A landscape with many peaks, sampled at points; each row gives a point and its height.
A climber steps from a point to the highest of its 2 nearest points, and stops where none of them is higher. Distance is the straight distance between rows; heights are no part of it.
J837 h=366: [136 132 114 136 147 174 117 144 102 111 141 162  94 148 151 172 127 123
 150 114 117 115 134 133 145 120 146 138 121 141 137 101  93 121 154 124
 139 101  84 113 127 136 139  98 172 102 115 128 127 141 134  86 103]
J180 h=669: [132 129  75 106 132 112  84 153 122 154  97 106 172 104 134 111 127 163
 166 139 143 165 139 119 125 133 137  77 102  96 125 143 131 150 142  76
 125  83 113 153 113  82  98 157 107 128 126 118 164 107 163 111 141]
J911 h=385: [159 164 148 166 145 171 118  88 141 108 168  78  74  82 123 180 112 107
  71  69 117 211  97 165 122  89 121 170 127 124 159 158  87 119  84 143
  88 125 152 111 150 151 181 145 156 122 144 147 155 164  96  99 176]
J267 h=560: [112 109 143 186 104 109 180 131 104 111 166 135 163  86  73  89 139 132
 161 154  78 122 118  84 131 148 150 123 131 154 124  76  57 136  98 181
 117 131  95 149 134 122 157  84  98 122 143 109 136 127  89  97 147]
J98 h=410: [142  92 114 122 125 125 160 190 101  78 145 134 140 137 129 131 124  85
 137 172  93  87 164 103 149 119 105 135 118 160 123 141  98 138 111 136
 140 121  85 107 113 182 137 112 125 163 127 123 124 101 145  84 131]
J169 h=505: [ 95 160 142 100 134 141 101  95  97 119 125 178  54  89 131 128 146  56
 128 125 166  73 122 130 161 113  91 136 149 171 198  99 129 127 128 130
 122 135 144 118 120 162  83 130 123 202 123 100 130  54 174 187 136]
J279 h=193: [ 68 133 158 146  91  97 102 107 128 196 143 106 176 108  96 122 162 186
 149 149 132  97  92 119 146 176 150 127 144 128 122 126 117 138 115 168
 108 124 142 133 120  82 110 124 106 112 170  95 119  80 151 175 149]
J189 h=207: [133 104 170 120 137  96 167 158 135  68  82 121 139 128 182  80 130  61
 146 199 123  91 156 114 100  89  64 101 159 117 111 143 181  60 132 166
 145  95 138 130 162 167 145 138  77 125  93 105 158 122  84 152 133]
J331 h=80: [171 115 103 128 127 125 132 145 181 111  87 112  94 176 168 114  92 103
 119  92 152 136 184 118 135  95 129 125 132 111  99 153 169 115 152 108
 139 155 139 123 129 143 142 128 167 105 100 164 114 152 136 113  93]
J167 h=276: [ 90 129 175 148  93 133  97 140 162 150 134  57 124 109 142 141 142 162
  88 100 106 107 102 147 182 150 148 113 161 113 115 169 133  91  84 138
 166 131 142 105 177 142 144  87 178  55  97 104 105  98 151 121 140]
J298 h=474: [116 130 191 144 176 145 194 128 106  75 150 160 126  68 146  82 144 128
  86 123 111 178  56 161 141 179 134 132  96 141 131 128  77  96 100 144
 126 159 175 152 192 145 176 141 122 124 108  88 165 114  77  83 109]
J778 h=110: [ 96 147 177 116  90 113 128  92 152 150 145 123  91 121  92 165 133 146
 109 124 159 122  57 155 115 175 161 176 147 150 160 181 116 160  94 119
 104 177 177 121  87 109  87 140 109 172 177  90 121 134 147 205 123]
J539 h=290: [ 75 109 140 122  99  56 115 115 152 120 145  36 160 136  78  87 132 145
  70 106 136 148  99 132 119 181 176 101  98 125  54 155 140  96 135 125
 117 119 135 160 135 149 146 121  90 111 152 103 107 112 135 134 114]
J505 h=509: [119 150 131 127 115 153 126  89 149 146 128 147 122 192 117 127 126 128
 151 103 151  60 128 124 139 141 152 163 141 134  92  95 148 121 194 157
 168 137  87 125  93 135 112  85 135 129 136 124  87 113 173 193 111]
J799 h=530: [113 130  92 101 116 124 122 115 127 130 145 139 137 146 105 134 126 149
 153 103 146  97 124 129 132 145 162 139 118 129 117 129 127 154 160 130
 146 138 103 135  86 128  86 120 131 160 157 118 111  91 172 174 116]
J122 h=707: [113 107  84  68 124  89 101 166 111 135 118 103 150 112 161 129 128 146
 121 133 150 166 118 158 135 131 136  71  93 100 130 164 108 164 116  70
 146 105 134 169  98 117  86 170 114 142 144  81 168  91 198 100 126]
J955 h=188: [147 128 123 132 140 129 184 119  90  94 107 191 147 116 125 117 133  49
 171 227 100  99 139  85  99  86  51 110 133 143 123  90 111 111 118 165
 103  70  91 136 144 154 142 133  72 160 110 134 173 123  72 129 158]
J750 h=24: [124 119  81  88 124 145 127 136 131 189  96 174 188 169 145 146 110 150
 169 197 145  88 166  91 105  96  81 124 130 114  93 107 160 133 155  86
 158  56  95 124  91 114  87 134  90 115  98 149 147 126 169 120 136]
J204 h=551: [115 139  94 103 133 142  87 100  99 143 146 150 111 108  97 147 130 160
 138  92 147 149  96 153 120 127 135 130 107 132 170 135 111 159 128 111
 103 140 121 138 102 111  87 150 138 167 168 120 142 122 135 165 118]
J224 h=433: [191  94 150 137 152 164 154 139 130 136  94 181 106 152 215 121 150  90
  97 170 123  85 190 120 122  88 109 112 162 144  93 125 218  89 140 143
 168 128 150 100 162 132 168  90 176  75  50 154 109 155 101  62  98]
J182 h=65: [146  97  86  92 143 121 145 151 175 123  78 124 139 191 165 111  92 131
 119  85 165 162 193  96 124  76 127 105 106  80  83 146 148 135 185  71
 151 140 133 135  98 106 103 156 145 107 113 163 114 132 176 112  95]
J993 h=205: [ 81 129 162 131  84  96  56  78 131 193 148  91 161 107  84 109 159 177
 101 101 163 134  62 150 120 176 167 111 134 114 111 153 136 129 125 135
  86 143 146 146 120  90 105 140 113 135 185 106 138 102 156 198 135]
J629 h=464: [137 116 100 123 117 159  98 126 147 187  86 138 135 177 157 149 127 175
 150  69 166 126 145 112 137  91 131 124 159  88 120 130 192 114 210  85
 161 141 110 123 106  68  86 112 163 107 119 144 111 162 178 146 108]
J759 h=336: [170 121 183 180 186 190 173 179 108  81 122 176 130 104 206 150 149 100
  99 167 101 132 152 148 145 102  86  91 132 132 127 128 134 111  82 150
 141 123 117 112 189 135 191 141 166  94  68 127 154 116 119  45 130]
J51 h=303: [113  94  94 124 103  79 103 109 131 122 127  56 179 112  69  68 117 138
  79  95 121 159 127 107  87 163 178  94 111 119  55 129 143 111 150 114
 115 113 102 165 145 136 150 119  73  97 139 138 123 124 101 128 147]
J86 h=120: [152 126 102 112 126  65 166 131 160  74 121  99 136 137 106  68 111  77
 148 127 112 153 154 121  86 105 124 130 117 132 101 127 146 117 158 141
 108 158 135 147 127 155 146 160  83 174 133 161 132 125  96 144 140]
J151 h=431: [147 133 144 139 166 163 170 142 148 110 135 148 114 117 170 132 105 147
  90 126 114 153 135 167 132 176 162 114 134 161 119 178 125 114  57 128
 146 183 170 120 192 131 158 106 181 114  86 104 108 102 130  80 123]
J764 h=488: [110 145 115  93 140 147  78  73  93 123 134 180  52 102 107 165 120  86
 116 124 171 127 107 138 145 100  93 133 148 163 221 129 124 135 125 121
 115 152 154 120 101 135  81 149 128 228 151 114 112  86 164 194  94]
J83 h=546: [ 83 118 144 101 138 127 164 145 100 104 159 126 136 111 106 100 136 157
 117 116 145 117  87 159 134 183 166 130  76 133 112 123  60 149 132 118
 147 111 109 152 116 157 111 119 118 115 142  67 147  98 136 104 104]
J363 h=88: [ 83 182 198 110 122 150 136 117 140 132 149 125  82  71 104 200 160 157
  93 126 157 146  26 177 118 165 154 170 142 129 179 181  64 165  77  99
 108 152 168 116 102 104  90 150 126 141 174  76 126 150 133 153 108]
J33 h=242: [112 147 143 121 124 122  52  86 141 177  86 100 165  77 115 108 158 141
 127 109 166 183  86 156 133 128 131  91 101  92  92 155 140 109 147 101
  81 104 155 144 139  58 132 166  95 108 149 122 164 110 133 148 132]
J716 h=411: [184  95 150 154 151 171 157 145 138 171 127 212 118 169 200 158 134 113
  96 155 105 103 143 128 113  81 123 117 131 133  88  84 177 103 148 128
 190  78 116 131 159 119 175  91 149  64  32 136 115 173 113  41  88]
J287 h=432: [113 159 168 127 147 158 101  68 126 161 156 136 132 103  70 139 168 174
 121  88 131 175  69 166 119 156 145 188 122 113 166 129  67 150 129 136
  77 166 157 120 105  52 151 167 135 133 159 152 128 184  71 163 136]
J771 h=613: [121 145 133 121 152 192 104 107 132 120 167 143  71 166 139 244 121 161
 105  90 151 148 100 169 134 124 117 177 164 130 193 153 109 139 134 101
 164 164 167  88 102 131 102 112 208 137 162  99  94 181 145 125  75]
J552 h=525: [122 141 135 133 127 110 160 104 127 137 168 123 148 154  54  97 157 171
 149 118 110 146 103 122 116 189 180 157 109 133 115 104  70 162 157 154
 114 167 118 142  98  87 130 115 110 136 169 121 106 149  85 141 118]
J508 h=541: [119 108 150 177 114  96 190  97 126 118 181 146 148 134  57  91 171 136
 156 142  79 126 106  86 122 169 170 160 140 163 126  82  63 143 137 199
 108 168 128 150 117 109 164  91 100 135 162 117  97 139  72 132 131]
J364 h=263: [ 67 132 178 173  79 115 106 116 160 154 136  61 148 127 131 114 137 167
 105 107  99  89 114 131 159 139 153 120 162 123  70 131 149  64 121 169
 145 105 115 120 159 137 151  77 129  40 106 110  84 109 143 134 119]
J276 h=580: [ 82 118 118 110 143 143 155 142  94 115 165 164 153 111  97 133 122 168
 171 129 115 109  94 127 142 166 158 138  92 148 117  76  48 133 133 134
 139  87  75 156 100 155 110 102 110 112 147  85 142 113 154 101 127]
J986 h=402: [176 155 136 186 148 141 122  90 138 130 182 101  86 118  98 158 108 121
 116  85 105 189 105 140 117 115 129 174 136 138 156 135 104 130 110 169
  75 141 132 104 151 116 173 124 139 147 163 189 140 167  72 118 146]
J510 h=345: [114 118 105 103  94  65 140 126 121 102 166 126 140 143  95  92 119  96
 139 142  98  52 172  91 121 161 139 123 154 150 152 103 159 147 106 143
 142 155 105 118 107 183 105 110 117 178 133 169  66  88 162 174 174]
J580 h=157: [115 129 133 137  87  65 119 129 143 162 152 121 175 162 110 105 136 165
 154 185 114  41 159  84 150 169 120 121 147 102 141  80 200 156 128 159
 155  98 130 122 109 131  96 133 112 117 156 162  66  97 153 196 155]
J587 h=133: [156 117  98 122 137  91 178 116 117  68 152 138 154 122  85  92 123  83
 150 156  70 126 153 113 106 123 126 127 108 145 135  97 108 148 151 168
 100 140 116 145 115 150 141 143  82 175 147 169 113  97  70 126 136]
J885 h=177: [ 88 128 134 158  88  74 118 134 150 187 159  97 191 159 111 138 132 190
 149 185 118  72 134  90 158 177 121 130 144 128 102 109 139 132 115 165
 143 115 117 122 103  87 104 119 100 115 153 121  72  95 176 153 146]
J763 h=271: [135 128 148 128 113  80 141 166 130  71  86 104 124 122 151  84 114  50
 153 182 131 101 194 114 100  93  56 110 163 158 137 161 189  93 119 135
 115 142 139 109 159 179 157 160  91 170 108 138 137 121 115 158 160]
J111 h=277: [ 38 122 164 164  86  56 117 129 148 122 129  29 160 130 116  93 145 146
  96 128 109 129 110 124 139 171 149 105 126 126  59 137 141  64 125 167
 113 122 144 146 159 144 155 102 107  77 128  95  85 117 130 143 105]
J119 h=481: [193 118 120 164 108 133 155 133  84 135 101 119  88 108 168 146 118  85
 139 119  72 122 169  88 113  95 115 116 148 123  98 140 173 118 128 142
 109 105  77 129 146 159 172  99 145 111  93 181 149 168 109  60 123]
J300 h=527: [100 148 137  99 120 103 129 100 114 130 126 154  93 100  98  99 150  85
 142 127 141 103 104 147 142 128 122 136 124 166 160 120  98 126 125 141
  90 151 149 134 115 136 114 141 102 187 132 110 148  72 123 175 137]
J425 h=651: [115 113 102  82 118 114  83 130 111 129 123 140  93 114 167 142 127 129
  83 100 171 161 110 176 136 102 118  74 107 126 171 161 115 162  95  76
 133 141 155 171  94 138  80 160 124 171 148  77 182  94 177 131 106]
J678 h=138: [105 102 171 118 139 114 160 137 153  96  82 132 168 142 174 118 115  91
 125 221 115 107 127 112  89  95  58  81 151 107  75 125 168  51 104 165
 166  42 131 152 155 154 119 122  77  91  89  94 161 106  88 146 105]
J856 h=121: [101 158 157 137 100 101 138 103 144 146 166 115 126 141  72 148 133 155
 150 135 129 100 103 124 127 180 150 171 143 150 166 139 121 163  93 163
 116 190 155 113 103 108  95 123 122 169 182 114  84 134 125 197 129]
J828 h=221: [ 90 155 185 111 109 148  58  60 147 201 128 101 167  67 107 128 187 176
 133 106 158 152  56 161 131 139 148 125 129  81 114 143 122 115 154 139
  98 106 161 138 120  61 129 165 116 106 152 100 140 104 159 161 148]
J359 h=451: [146 167 163 148 176 160 189 131 146  93 143 143 109  97 166 117 119 128
  82 139 120 206  86 160 113 179 154 130 134 166 122 170 121 107  77 150
 130 195 190 149 198 129 158 141 133 131  93  94 122 107  85  97 127]
J978 h=561: [133 171 155 128 181 174 130 131 140 114 116 131  98 127 153 142 134 128
 124 111 158 177 106 182 142 131 136 127  78 110 138 118  94 133 144 121
 127 130 156 136 134 113 147 162 161  94 114 113 142 140 105  94 104]
J619 h=608: [139 184 159 128 158 161 145 154 134 129 132 129  96 167 121 177 136 145
 153 128 156 154  91 166 136 142 136 170  88 144 122 124  90 142 174 130
 124 146 134 109 100  81 123 157 138 134 136 109 123 170 112  96  89]
J672 h=647: [113 147 123 125 138 179 124 111  87 144 143 217 137 115  95 166 124 152
 187 165 113 107  98  95 119 120 120 148 104 143 162  28  77 122 132 145
  98  63  66 154 130 123 120 112 109 113 129 133 147 136 114 124 150]
J843 h=569: [114 123  87 120 141 155  88 115  80 126 161 154  94 130 123 192 121 141
 138 105 126 128 110 133 126 120 118 135 153 134 201 130  93 141 115 115
 130 139 104 105 132 152  98 102 178 163 167 118 111 126 139 142  99]
J679 h=266: [148 146 125 119 155  99 105 112 143 165  83 112 190 113  96  73 144 152
 156 134 137 194 100 125 125 146 119 107  88  85  73 119 125 108 170 108
 100 123 133 158 124  55 140 172  72 122 144 135 156 136  91 134 132]
J973 h=643: [142 110 127 172  87 134 151 146  95 150 134 143 160  99 118 137 121 133
 160 164  56  87 136  72 122 129 130 110 148 130 116  91 112 128  89 152
 129  69  60 139 148 133 137  74 108  93  96 146 145 149 116  89 166]
J947 h=438: [124 163 133 142 122 172  79 107 160 164 119  87 126 172 121 145 131 169
 132  55 169 157 113 158 130 121 160 142 134  90 104 141 156 113 174 102
 147 142 121 120 121  72 119 109 139  95 129 135 118 152 143 154 112]
J794 h=150: [139 131 111 117 128 114 168 121 126 105 127 163 171 136  99 103 124  97
 179 204 101  88 160  96 106 109  91 131 116 147 108  96 125 141 143 170
 128 109 111 131 107 144 122 133  85 159 123 137 123 107 101 143 145]
J730 h=589: [109 103 123 109 134 175 109 126 119 124 140 143  84 150 156 215 128 129
  83 106 131 121 119 149 167 115 102 143 173 138 211 145 131 133 107  95
 158 164 162  82 123 171 110  90 210 164 149  87 103 144 152 132 104]
J721 h=461: [138 148  96 118 150 158  88 115 104 150  82 157 108 104 162 168 110 140
 150 106 163 179 145 131 120  68  92  94 120  92 177 135 119 168 137  90
  95 126 141 123 124  84 106 191 154 151 141 144 158 136 143 130 123]
J329 h=409: [150 111 132 140 139 161 135 155 140 101 151 117  78 139 167 168 108 121
  79  97 112 142 133 161 164 148 150 145 153 131 156 160 118 128  71 111
 139 158 167 101 155 165 154  89 200 115 104 121 121 134 123  88 120]
J746 h=285: [151 115 165 199 145 165 170 180 113 110 130 156 116 128 177 161 139  76
 133 174  90 110 125 121 148  79  92 119 130 142 102 116 129 103 117 162
 165  86  88 114 159 137 186 113 123 109  86 121 150 151 108  43 123]
J908 h=496: [168 109 137 124 161 149 148 181 145 104  64 138 118 155 208 117 116  88
  76 184 150 121 203 125 158  88  80 101 133 134 132 154 175 124 107 115
 142 171 181  74 163 142 160 153 178 126  95 140 148 131 134  94 113]
J340 h=361: [108  82  86  67  94  55 135 161 125 122 140 128 142 148 135 125 124  86
 101 132 127  66 163 104 134 122 119 133 168 150 165 135 191 126 105  96
 160 165 131 104  80 198  97 112 155 200 142 144  81  95 212 167 163]
J398 h=40: [138 125  97 102 147 143 121 167 124 145  73 147 149 145 179 140 115 117
 159 179 150 106 170 115 131  84  70 103 116 119 103 117 133 133 146  99
 149  79 111 123 107 132 115 143 125  98  93 127 155 122 149  92 125]
J285 h=459: [175  97 124 134 113 145 144 148 113 138  89 137 105 136 182 128 141  79
 132 137 105  84 169  99 133  93 121 129 155 130 105 132 175 107 144 125
 145 102 106 104 137 167 146  73 173  91  78 153 132 152 130  79 116]
J952 h=570: [143 119 132  98 156 137 128 149 144 108  76 165 106 134 204 104 120 101
  94 170 168  97 200 150 148 115  83  86 137 137 141 148 161 135  94  92
 138 163 188 105 161 148 130 154 159 138  84 116 155  74 165 132 113]
J360 h=130: [126 152 144 157 100 103 119 122 150 156 160 125 134 172  85 147 125 164
 160 150 136  73 150 106 148 163 127 171 145 158 184 116 173 174 125 171
 145 172 159  83 107 102  99 130 143 173 152 148  64 152 128 192 135]
J342 h=140: [144 139 135 166  89  83 140 133 159 136 159 125 165 189  87 109 127 152
 157 166 115  59 171  92 137 153 132 156 131 124 155  88 174 170 150 179
 145 142 140 106 108 103 117 127 113 134 137 167  55 143 110 161 137]
J663 h=487: [117 137 121 129 117 149  97 112 145 173 112 136 137 194 140 141 130 175
 139  94 162  81 136 136 149 127 143 138 145  75  75 104 186  96 211 115
 165 120  94 129  87 100  89  96 140 104 136 127 102 106 204 179  94]
J146 h=300: [ 96 104 125 138  98 153  76 153 133 177 136  74 136 101 151 164 151 160
 123  80  82 131 105 133 148 125 149 129 185 117 148 167 137 117 104 104
 165 118 109 105 156 115 125  76 181  88 120 122 116 153 138 109 169]
J255 h=107: [142 132  91 128 110  76 129 119 173 102 107  90 118 153  93  83  90 114
 133  83 155 166 148 128  99 103 135 129 115 121  94 149 169 116 137 119
  94 163 141 150 129 137 140 146 100 137 134 170 126 132 124 173 134]
J622 h=534: [130 135 107 111 174 133  99 133  96 139 138 118 137 103 110 138 125 166
 118  92 182 224  84 158 106 158 150 129  54 102 134 135  77 138 131  61
  90 116 135 155 102  85 116 171 120 143 170 127 179 182 111 106 130]
J410 h=604: [134 131  87 114 142 120 111 117 103 103 109 146  46 112 151 129  99  90
  67 100 174 175 133 166 138  79 101 102 117 143 174 151 114 143  80  90
  90 138 172 153 108 145 106 166  99 168 134 109 190  96 138 140 134]
J632 h=317: [150  91  81 158 102 107 115 125 140 123 160  59 142 123  93  99  97 137
  86  63 113 178 129 112  91 152 196 124 104 120  78 145 126 141 120 112
 130 120  85 155 138 153 156  93 101 112 142 159 124 170 109 107 163]
J45 h=648: [143 171 136 149 139 161 109 129 129 139 145 131  97 178 108 200 110 151
 139 105 159 146 110 144 133 118 113 190 135 156 156 147 109 157 154 124
 142 173 151  67  95  74  98 148 163 160 147 123 101 185 126 131  94]
J865 h=416: [141 167 162 138 157 167 117  41 135 138 166 124  98  96  77 149 135 129
 103  78 119 178  64 163 115 121 133 215 142 131 170 130  66 118 112 151
  64 163 162 105 125  97 176 158 134 154 151 155 116 166  69 150 153]
J464 h=42: [134  89  67  71 118  94 119 147 133 169  95 145 196 145 160 135 119 154
 151 139 145 105 179  79 128  94 102 105 145 102 116 131 182 140 173  83
 154 110 118 129  77 112  63 147 137 135 126 157 112 111 200 119 131]
J524 h=510: [190 119  72 129 108 117 130 112  88 108 105 113  73 111 147 113  92  86
 114  88 102 148 177  94  94 100 128 110 136 118 123 147 144 136 111 119
  95 124 102 133 147 165 133 116 138 119 108 184 162 141 115 120 137]
J673 h=344: [151 143 150 181  82 109 109 104 161 139 107  43 108 103 127 122 124 106
 130  89  97 172 125 118 110 108 148 122 164 122  80 157 166  94 123 155
 117 130 110 125 189 123 182 115 121  77 109 175 134 156  85 120 158]
J835 h=413: [163 144 164 146 165 164 130 163 141 102  69 120 118 104 212 119 136  89
 108 159 122 147 164 152 140  97  71  84 140 113 116 151 153 112  93 138
 154 133 157 110 186 131 168 156 158  77  73 125 151 108 112  84 133]
J227 h=465: [115 148 167 139 145 139 121  96 127 174 150 156 148 121  79 115 184 199
 167 141 121 137  83 147 151 188 134 183 114 105 170  86  73 177 131 146
  93 134 160 124  92  26 128 158 108 117 168 136 125 165  77 154 128]
J497 h=699: [ 95 134 136 151  97 178 133 139 100 155 133 182 144  89 119 151 130 122
 175 159 106  92 107  96 138 117  98 120 124 141 133  74  81 122 100 138
 139  72  72 130 140 146 123  91 117 102 104 114 147 112 138 116 168]
J996 h=494: [116 137 136  99 119  85 144 151 142  97  99 107 116 130 123 110 119  89
 133 158 149 108 140 149 133 127  98 128 117 151 121 162 124 131 118 116
 119 156 166 135 118 161 114 171  98 180 134  94 146  76 136 152 119]
J825 h=616: [135 107  46 118 144 122  99 155 104 133 150 102 161 109 126 142 112 182
 143 113 110 186 125 130 118 152 155 107  99  90 178 131 113 169 118  80
 126 104 107 149 125  89  98 158 118 142 156 142 143 152 132  99 151]
J557 h=52: [131  68  76  64 115 101 143 161 158 144  79 128 150 168 158 122 113 143
 109 103 168 116 182  85 133  75 113 107 154  97 117 141 190 125 187  79
 157 133 144 113  86 128  83 136 178 120 134 162  99 140 197 113 107]
J980 h=574: [128 114  81 109 131  93  96 131 104 149 157 101 163 100  98 117 124 173
  92 112 153 206  81 146 104 167 141 107  84 112 138 165  94 172  77  65
 107 111 141 155 111  94 107 164  81 160 172 116 169 149 110 126 163]
J150 h=499: [147 148 150 132 132 126 128  98 147 140 150 148 151 159  61  95 155 175
 160 125 126 130 114 132 142 174 136 170 108  98 151  94 115 171 163 154
  99 163 139 126  91  51 117 155 108 145 171 145 108 142  75 186 116]
J15 h=612: [108 118 110 117 152 144 139 111  88 118 167 195 163 113  68 122 133 170
 166 147  86 107 118  95 119 162 161 146  94 132 149  26  58 147 149 149
 104  71  71 161 110 124 126 113  98 118 158 126 133 129 108 121 146]
J394 h=597: [152  81 134 177  96 103 180 161 114 105 155 125 184 107 106 101 132 124
 156 187  40  94 153  64 112 128 136 104 144 125 104  92 119 141  92 184
 130  96  69 161 133 135 158 107  82 114 123 142 113 131  90  71 163]
J639 h=240: [157 112 148 164 146 146 185 161  91  80 110 170 136 135 160 146 136  47
 146 213 102  96 152  93 110  64  60 122 135 137 107 123 144  99 123 165
 140  71  82 122 148 150 168 122  98 151 103 129 172 147  95  84 125]
J268 h=286: [130 127 119 141 133  82 121 116 144 146  92  74 189 120  99  74 138 140
 140 147 105 167 116 101 109 137 144  93 113 104  60 116 134 104 164 143
 115 102 104 159 143  94 149 136  75  95 140 116 142 142  88 124 131]
J495 h=568: [108 155 175 129 131 152 185 121 173 103 161 140 111 161 114 106 121 152
 106 112 129 109 105 157 133 206 181 166 135 160 118 147 133 118 142 157
 148 175 167 145 152 149 127  99 126 124 112  90  81 105 121 149  83]
J910 h=392: [181 107 134 149 177 165 143 156 109 124 148 200  91 180 188 168 131 119
 115 140 121 107 155 131 140  89 134 135 120 144 117  78 135 121 177 135
 156  86 103 118 138 128 171  92 172  89  76 137 121 159 117  41  65]
J121 h=329: [155 101 109 157 101  90 130 138 155 118 129  52 115 148 131  94 103 103
 110  95  92 157 151 112  96 120 184 119 136 121  72 153 173 100 132 133
 149 132  85 151 153 160 172  90 110  91 114 167 115 160 106  97 128]
J966 h=588: [109 147 132 114 140 168 143 121 145 109 149 152  81 159 137 147 119 120
 118 101 144  89 136 151 154 165 152 167 126 156 154 141 121 138 139 140
 157 156 160 106 127 168 117  94 165 147 121  94  93 106 144 159  91]
J550 h=609: [124 130 120 107 144 141 144 129 154 128 120 166 107 182 160 130 120 113
 124 142 162  66 161 129 169 140 121 154 131 155 136 125 173 128 162 128
 173 157 164  93 107 175 111 112 167 161 114 116  94  96 188 164  95]
J912 h=340: [ 89 134 137 131 149 188  94 130 111 131 165 148 103 107 147 168 139 167
 141  79 129 117 100 162 138 133 168 130 122 122 154 112  81 125 135 107
 163 101 103 127 135 141 118 102 183  78 120  94 128 147 149 118 121]
J582 h=95: [152 127  86 139 108 116 108 108 167 129  96 110 103 157 118 129  78 133
 112  55 171 168 154 122 116  80 124 119 134 115 115 160 170 132 127  88
 112 159 142 142 121 118 107 137 145 126 138 161 127 151 143 182 130]
J889 h=320: [ 75 114 121 154 113 172  74 116 102 174 162 110 143  81 124 159 141 185
 150  66 100 126  99 140 124 149 171 120 144 118 157 127  97 121 134 103
 166  89  77 134 155 118 113  84 162  82 133 104 136 166 149 120 155]
J487 h=449: [127 126 142 134 136 114 152 191 133  95 108 104 143 130 146 116 124  96
 147 173 123 105 138 131 150 120  98 118 113 151 101 161 117 124 114 153
 150 128 128 120 144 149 151 127 117 138 112  91 145 106 113 102 125]
J946 h=549: [158 148  70 115 126 112 118 116  99 113  91 123  83  96 138 101  93  95
 106  96 148 170 160 122 100  78  98  94 114 125 137 137 134 144 107  94
  86 138 122 140 134 146 109 160 117 139 120 169 186 111 114 143 142]
J104 h=309: [150 128 117 108 103  68 155 153 130  62 138 125 139 136 107  80 101  63
 160 183 110  83 209  91  93 108  91 132 150 160 150 128 190 131 119 140
 115 158 138 104 132 188 145 158  88 198 111 181  84 131 127 149 157]
J592 h=649: [132 109 118  87 130 129 133 139 126 134  75 164 118 140 174 103 128  86
 122 158 171  54 186 114 153  94  85 119 151 137 140 128 191 117 136  98
 146 132 155  88 125 187 102 118 164 138  99 138 129 111 183 153 125]
J405 h=79: [138 105 123 103 125 127 150 131 135 134  64 133 152 144 169 109 109  99
 143 202 120  96 163 107  93  99  88  94 132  98  60 121 151  87 137 121
 155  52 102 153 115 158 117 119  91  76  76 121 152 120 129 107 114]
J112 h=382: [138  66  87  77 105  94 150 186 119  83 126 110 147 136 134 120 123  73
 107 140  98  82 184 116 130 111 127 132 150 146 132 151 150 132 103 112
 143 155 111 103  93 198 122 106 144 156 127 161 103 104 159  89 156]
J179 h=331: [154 115 119 128  86  89 149 129 109  83 168 127 112 133  94  82 130  64
 142 160  73  59 193  71 123 140 123 121 157 157 171 104 169 150  98 155
 108 144 110 117 149 182 123 104 107 165 108 186  75 122 109 154 167]
J261 h=512: [118 161 133 116 176 160  89 142  73 114 125 137 103  78 149 158 129 130
 138 108 137 167 100 161 134 102 129 120  88 124 156  98  56 120 126 110
  80  96 114 135 161 135 138 168 153  99 132 132 181 125 122  95 139]
J116 h=507: [114 134 154 107 172 140 178 159 102  85 146 155 112 102 120 109 135 142
  89 128 154 163  73 174 138 192 164 133  76 143 132 123  54 146 100 109
 115 132 147 150 151 152 125 146 133 122 122  85 144 112  99  86  92]
J726 h=363: [146 158 150 162 113 148 109  82 164 137 121  61 103  84 121 117 137 103
  89  62 128 197  95 158 125 113 149 147 127 127 106 154 122 111 110 135
 114 123 148 127 181 140 189 137 127  83 117 142 158 156  75 126 172]
J670 h=498: [133 135  92  94 167 124  86 137  92 139 101 152 122  95 129 136 119 160
 141 113 173 215 102 155 123 105 118 107  62 101 167 115  88 159 143  75
  70 118 148 155 107  68 103 207 122 156 165 137 185 136 137 123 110]
J909 h=412: [127 173 156 137 136 168  93  84 157 156 128 102 123 124  86 138 154 155
 142  63 148 172  76 163 117 135 159 171 121 105 111 138 101 122 158 139
 121 163 140 122 118  68 139 134 140 123 149 133 133 173 100 155 146]

Where does a climber stop that starts at each point below?
J146 | J122
J279 | J287
J179 | J300
J285 | J122
J663 | J45
J227 | J497
J464 | J592
J151 | J497
J539 | J287
